A landscape with many valleys, sampled at points; each row gives a point and its height.
A ball rolls from a point to whichever of its 2 nearest points has the largest drop for the distance, and stops where none of them is lower. Distance is the straight distance between rows; heights are no part of it.
rop: [161  98 154 143 147  83 147 128 142 142 136 119 145 135  70 102 104 109
 169 125 140 131]  (h 542)
ruk: [102 134 134 119  84 109 142 150  95 152 135 155 103  90 146 145 131 144
 124 111 131 183]  (h 485)
Zazud: [175 187 129  88 132 146 142 149 140 146 103 133  92 115 160 120  93 149
  88  90 103 129]  (h 756)
Kis: [131 109 175 126 119 127 111 145 174  96 117  95 122 116  99 145 110 115
 187  93 113 102]  (h 618)
nufa: [133 132  55 151 101 146 103 167  64 125  88 107 116 161 107 123 123 137
 122 140 104 129]  (h 626)
Bok: [130 141  99  86 113 115 149 184 115 137 160  83  90 175  91 116  88 143
 113 193 128 131]  (h 621)
rur: [136 150 140 160 121 149  94 117 174 129 113 122 163  78 169 100 167 150
 113  76 136 153]  (h 641)
Sideb: [109 134 117 132 154 149 125 109 107 123  83 175  88 128 156 176  96  90
 124 143  59  55]  (h 408)
zadav: [101 124 162  90 176 130 108  79 128 154 103 181  80 110 178 164 125 106
 123 134  67 110]  (h 460)
sabuz: [174 160  95 145 171  96  81 110 102 148 107 146  90 100 130 102 113 112
  99 164 115 115]  (h 589)
ruber: [ 89 106 148 148 212  96  91  66 141 102 102 165 163  84 137 119 159 130
 121 118 174 115]  (h 394)
Moku: [155 105 113 163  90 143 182 151  90 187 135  86 167 184 122 131 147 126
 123 127 117 179]  (h 292)
Gobur: [164 155 147 153  85 122  85 126 128 165 145  98 132 141 128 111 114 106
 133 146 106 138]  (h 272)
Mun: [188 158 139 119 181 133 130 115 134 189  87 134  93 115 188 125 132 129
  93 107  85 135]  (h 725)
lon: [ 95 165  64 147 121 155 133 156 136  90 142 162 100 140 131 140  96  76
 112 180 119  31]  (h 657)
zit: [123 131 201 136 141 103 110 107 160 108  99 121 122 124 113 170  84  81
 156 119 110  72]  (h 634)
pedug: [134 105 176 166 103 160 155 114  86 183 121 143 193 131 137 135 149 114
 111  63 131 199]  (h 656)
vupa: [105 126 135 147 159  89 145 104 122 133 126 147 143  73 159 134 165 158
 110 152 171 167]  (h 580)
led: [163 121 161 127 138 118  50 106 188  91 108 122 124 131  82 100 126  86
 167  94 115  85]  (h 633)
fita: [154 136 207 129 160 115 134 106 158 168  89 122 117 122 140 151  87 100
 141 101  75 105]  (h 650)
tefu: [152 139 175  74 142 122 118 108  90 136 115 141 124 143  91 111  93 146
 113  94 133 160]  (h 499)
med: [ 79  82 147 162  94 112 124 152 105 107 115 134 142  91  94 151 122 126
 184  99 134 149]  (h 540)
dunam: [112 130 117  91 103 156 184 135  82 131 113 167 125 154 131 152  89 128
 112  52 106 128]  (h 486)
tir: [154 128 178  86 164 145  84  78 163 140 129 137 127 145 141  99 130 119
 139 101  99 117]  (h 225)
raf: [112 131 115 137 122 161 116 135 135  83  81 144 118 140 125 160  92  97
 147  85  81  48]  (h 354)
lini: [ 75  98 172  94 143 130 122  84 133 153 123 190 118 104 160 142 132 110
 146  71  92 136]  (h 491)
mebi: [140 125  26 174 138 104 117 170  94 119  96 122 101  96 110 117 138 142
 127 157 121 123]  (h 683)
fef: [114 120 160 100 127 186 103 108 121  95  95 138 143 142 121 146 105 121
 137  41  89  97]  (h 310)
tulel: [169 124 111 185  96 117 147 154 100 181 118 101 171 129  92  88 142 142
 112 143 135 206]  (h 209)
kedo: [151 145 138 193  95 109  74 108 153 129 133 109 156 147 118 122 120  62
 145 140 122  85]  (h 203)
puda: [134 105 109 176 200  97 120  89 191 118 129 134 150  81 158 117 182 114
 134 138 157  95]  (h 371)
gifi: [163 152 121 180 107 115 120 171 163  87  98  56 162 130  81 125 117 129
 125 112 174 114]  (h 687)
zetur: [101 126  90  86 113 134  99 165  88 104 139 130  50 117 129 145 139 157
 136 189 112 144]  (h 842)
Nobam: [102 112 122 182  84 122 108 174  89  90  90  87 163 107  66 143 128 147
 151 125 152 166]  (h 565)
rudu: [ 74  92  93 103  91 144 137 123  98 108 160 149 134 142 140 139 181 162
 140 136 148 166]  (h 405)
lasi: [ 88  86 203 129 206 137 114 105 166 146  91 127 144  93 158 138 162 137
 153  91 131 155]  (h 221)
Sifi: [142 154  80  74 116 170 113 144 107 134 139 178  60 158 117 105 109 115
 106 163  70 105]  (h 382)
Kosar: [ 67 115 133 128 104 106 187 131  92 123 149 124 151 137 132 174 117 138
 130 140 168 135]  (h 339)
libul: [128 127 145 127  97 119  73 114 177  74 168 111 153 136  83 103 128 108
 153 126 164  99]  (h 648)
Dipob: [161 130 142 220  96  97 153 142 142 149 127  86 212 119  66  98 127 114
 118 151 166 178]  (h 135)
seli: [158 121  57 197 172 115 115 111 153 116 112 123 134 116 150 122 160  94
 126 156 127  58]  (h 328)
buz: [147 118 124 106 131 128  79 113 111 131 135 126 127 118 119  80 181 176
 126 144 146 197]  (h 473)
Zolen: [118 145  66 139 122 170 117 130  68 107 109 122 141 195 135 131 125 127
  92 153 135  91]  (h 572)
bosap: [156 107 179 120 131 148 137 123 122 133 135  98 172 143  89 117 118 136
 142  80 141 153]  (h 523)
geb: [143 114 128 108 117 121 136 163 175  90 130  98  96 159  71 145  80 101
 175 140  94  66]  (h 598)
fal: [ 98 129 148  89 126 136 168 140 101 104 126 114 113 160 124 171  86 140
 130 135 140 104]  (h 281)
Nim: [170 148 147 162 132  84  92 132 207 150 139 131 119  58 131  89 130 109
 144 108 127 133]  (h 627)
digik: [ 96 126 159  87  90 121 164 129 170 133 201 143 122 113 150 139 114 130
 150 116 140 128]  (h 189)
Dil: [116 157 119 115 148 148 163 127 106 135 102 137 103 125 205 175 143 143
  85 120 129 121]  (h 326)
faner: [164 128 123 155 148  78 118 135 128 173 119 144 108  76 121  98 130 128
 137 141 122 160]  (h 599)
Zamu: [ 94 116  97 163 100 123  92 108  97 110 130 141 155 127 128 127 152 125
 140 145 139 134]  (h 453)
pugom: [123 115 172  98 134 178 101 123 169 132 122 123 137 109 161 111 164 155
 142  47 114 167]  (h 661)
kam: [105 128 157  95 113 116 137 115 183 115 171 163  95 119 128 142  90  92
 164 144  97  70]  (h 252)
kal: [154  86 128 176 165 101 200 154 165 143 120 139 174  83 103  88 146 157
 144 117 179 174]  (h 574)
mesur: [ 88 114  80  97 156 101 138 118  89  85 138 168 122 154  84 119  97 129
 125 161 159  88]  (h 900)
sibe: [111 109 110 144  85 110 173 144 143 120 190  69 205 162  59 111 128 143
 119 148 175 156]  (h 739)
Vem: [111 145 102  99  83 127 165 171  92 131 165  91 142 169  90 125  96 153
  90 134 157 152]  (h 675)
pegok: [130 133 153  52 178 173 117  87 113  95  86 153 120 166 124 130 106 149
 104  81 109  98]  (h 273)
selas: [107 123 182  94 115 134 101  91 155 141 168 151 150  96 156 102 172 157
 121  90 153 196]  (h 679)
Razuf: [129 126 142 174 144 159 125 130 118 143  69 138 170  81 161 111 182 167
  93  79 144 207]  (h 619)
Pesa: [132 133  95 107 111 129 139 172  82 160 128 136  35 129 168 170 153 133
 119 170  85 163]  (h 794)
Zalir: [112 133 106 141  74 137 190 177 148 118 168  62 168 146 110 139 114 149
 121 122 159 131]  (h 715)
bibu: [ 94 131 119 152 160  83 119 103 111 126 142 144  93  86 165 165 131 107
 122 208 138  97]  (h 588)
negu: [129 104 190 122 206 125  74  79 207 141 114 119 127 105 157 111 160 113
 157 110 109 112]  (h 192)
gane: [140 121 121 100 192 157  65  96 117 101  94 121 129 122 152 101 187 181
 107 126 147 152]  (h 439)
kozar: [131 153 120  84 111 153  96 121 166 114 167 175  77 132 124  99 100  99
 136 162  85  83]  (h 306)
fege: [124 124 122  79 171 153 136 129 133  88 105 124  96 144 143 150 121 153
 136 133 118  85]  (h 226)
bek: [ 75 141 116 135 145 118 125 103 119  98 148 173 108 130 147 161 108  82
 125 196 138  46]  (h 622)
Vel: [123 134  80 218  77  92 133 130 134 123 132 101 201 138  82 111 135 101
 115 153 158 127]  (h 55)
Nifo: [ 98  98  67  94 101 146 177 124 121 124 198 134 145 188 136 110 165 152
 124 156 153 139]  (h 457)
gezo: [126 154  90 148 120 146  70 119 101 116 117 123 115 112 168 127 166 146
 100 166 127 138]  (h 501)
miro: [145 138  84 127  92 183 133 172 138 134 134 100  92 160 170 141 137 124
 146 138  74  93]  (h 459)
zuda: [101 131 169  84  95 133 155 105  57 134 173 121 162 181 107 160 124 137
  88 119 172 186]  (h 716)
Zesu: [140 105 166 184  80 170 174 131 124 147 151 112 232 112 102 124 150 124
 117  74 152 203]  (h 639)
nov: [ 91 108  81 121 108 175 130 144  90 108 125 131 101 172 158 162 147 124
 146 163 101  94]  (h 520)
mimet: [148 143 111 117  92  89 159 161 138 181 162 143  96 101 122 104  97 122
 137 127 110 155]  (h 551)
fil: [132 111 106 112 103 161 208 148 104 161 145 117 128 194 163 157 148 134
 125 103 120 147]  (h 370)
netav: [116 115 137 143 155 103 155  95 154 167 162 142 116 107 200 154 154 107
 140 169 123 104]  (h 549)
vep: [108 130 146 191 154 104 125 118 131 119  79 156 176  40 133 114 157 155
 102 112 179 182]  (h 600)
tisi: [142 150 133 198 142 112  98  92 136 151 106 130 143 117 173 140 134  76
 123 140 113  83]  (h 265)
gipud: [147 177 161 118 122 148 133 139 161 109 113 104 136 115 146 142  90 137
 111  75 135  99]  (h 781)
zor: [179 114  65 106 161 137 121 164 141 116 109 107  73 149  97 107 116 135
 154 161  73  87]  (h 603)
lolag: [153 168 131  82 147 107 136 150 159 123 160 108  75 138 116 119  84 132
 117 204 132  91]  (h 566)
tor: [153  96 202 107 134 142 153 113  77 189 118 133 136 171 124 148 139 113
 131  83 103 199]  (h 678)
barur: [115 113 132 115 188 124  98 109 143  74  99 134 140 103 117 111 147 161
 140 101 168 116]  (h 413)
renom: [150 143 174  99 120 118  98 111 137 120 166  85 147 130 108  97 143 171
 121 160 174 179]  (h 504)
Bon: [152 144 177  90 143 112 119 119 178 126 168  92 114 129 139 120 120 142
 142 167 143 115]  (h 532)
babek: [122 114  88 122 134 114 185 133 149 145 177 120 119 137 168 138 153 142
 135 175 144 117]  (h 510)
mezi: [144 128 137 122 113 139  91  90 149 160 168 141 128 136 169  98 160 119
 136 136 112 132]  (h 271)
lok: [ 94  81 179 125 119 127 148 132 121 150 124 169 138  88 115 133 120 117
 170  53 108 170]  (h 516)
Kizig: [143 115  70 172 119 116 165 166 158 129 130 124 156  91 120  94 155 153
 147 108 146 144]  (h 596)
gol: [122 179  99 167  78 117 117 152 157  76 130 117 160 123 104 126  91 104
 100 104 176  78]  (h 658)
fof: [170 116  95 119 146  99 117 156 150 104 126  87 110 171  58 100 103 116
 155 169 127  90]  (h 570)
fev: [129 106 164 156 147  86 155 104 142 138 145 135 181 105 107 105 140 137
 137 136 181 161]  (h 559)
guli: [112  86 111 190  80 143 171 138 145 130 148 119 202 109 117 112 172 139
 157 105 142 168]  (h 620)
Miz: [122 157 130 103 140  92 164 146 175  80 147 130 104 129  99 144  67 113
 125 153 165  59]  (h 604)
fubu: [134 123 120  94 122 162 186 115 128 158 128 164 111 169 171 150 114 110
 122  88  75 100]  (h 437)
Tenu: [116 149 101  86 114 145 146 139  78 129 116 165  96 140 157 143 140 153
  83  96 132 161]  (h 409)
besi: [146 123  67 149 133 115 153 180 111 159 117 101  64  90 159 153 145 141
 140 167  93 135]  (h 741)
kap: [168 167 122 135 139 132  62 127 109 110  87 108 125 124 116 100 118 146
 103 125 138 128]  (h 548)
Gok: [117 177 131 111  93 133 108 137 178  73 171 135 123 136  99 118  75  92
 119 136 153  60]  (h 628)
nusi: [121 121  95  85 169 111 148  90  95 136 130 205  94 140 126 126  98 111
 112 151 105  93]  (h 917)
Lefi: [178 115 157 108 172 121 150 109 101 193 102 128 103 161 151 129 143 124
 127 133  95 155]  (h 701)
Rege: [100 144  56 103 131 122  91 144  64  94 128 166  78 118 107 118 115 139
 100 181 136 118]  (h 875)
Dage: [101 125 208  88 117 139 128  91  95 127 148 134 157 133 135 149 153 153
 104  95 173 201]  (h 696)
lar: [158 149 125  47 122 159 109 120  79 131 123 160  89 186  98 110 100 138
  98 117  98 142]  (h 458)
Beg: [131 144  80 173  77 130 121 165 132 153 149  92 118 151 145 129 124 106
 133 175 105 106]  (h 368)
tig: [120 123 129 161 100 111  98 157  69 119 102  61 143 153  76 137 125 148
 132 183 139 166]  (h 597)
vab: [ 88 118 185 118 152 145 156 119 122 130  98 115 136 114 185 178 152 155
 128  97 143 142]  (h 259)

Call two points neighbours if one is among the 2 nearest of the other. Go from one point of each pair to the other, from neighbour to neighbour, staying as low as possible. Name the highest point that can't be avoided.
fege, fof | libul
digik, kedo | Bon
Vel, negu | dunam
kedo, negu | Gobur

Where does a ball stop that starts at each point below?
tig | fege
mesur | kedo
gol | kedo
rop | digik
libul | kedo
Zalir | kedo
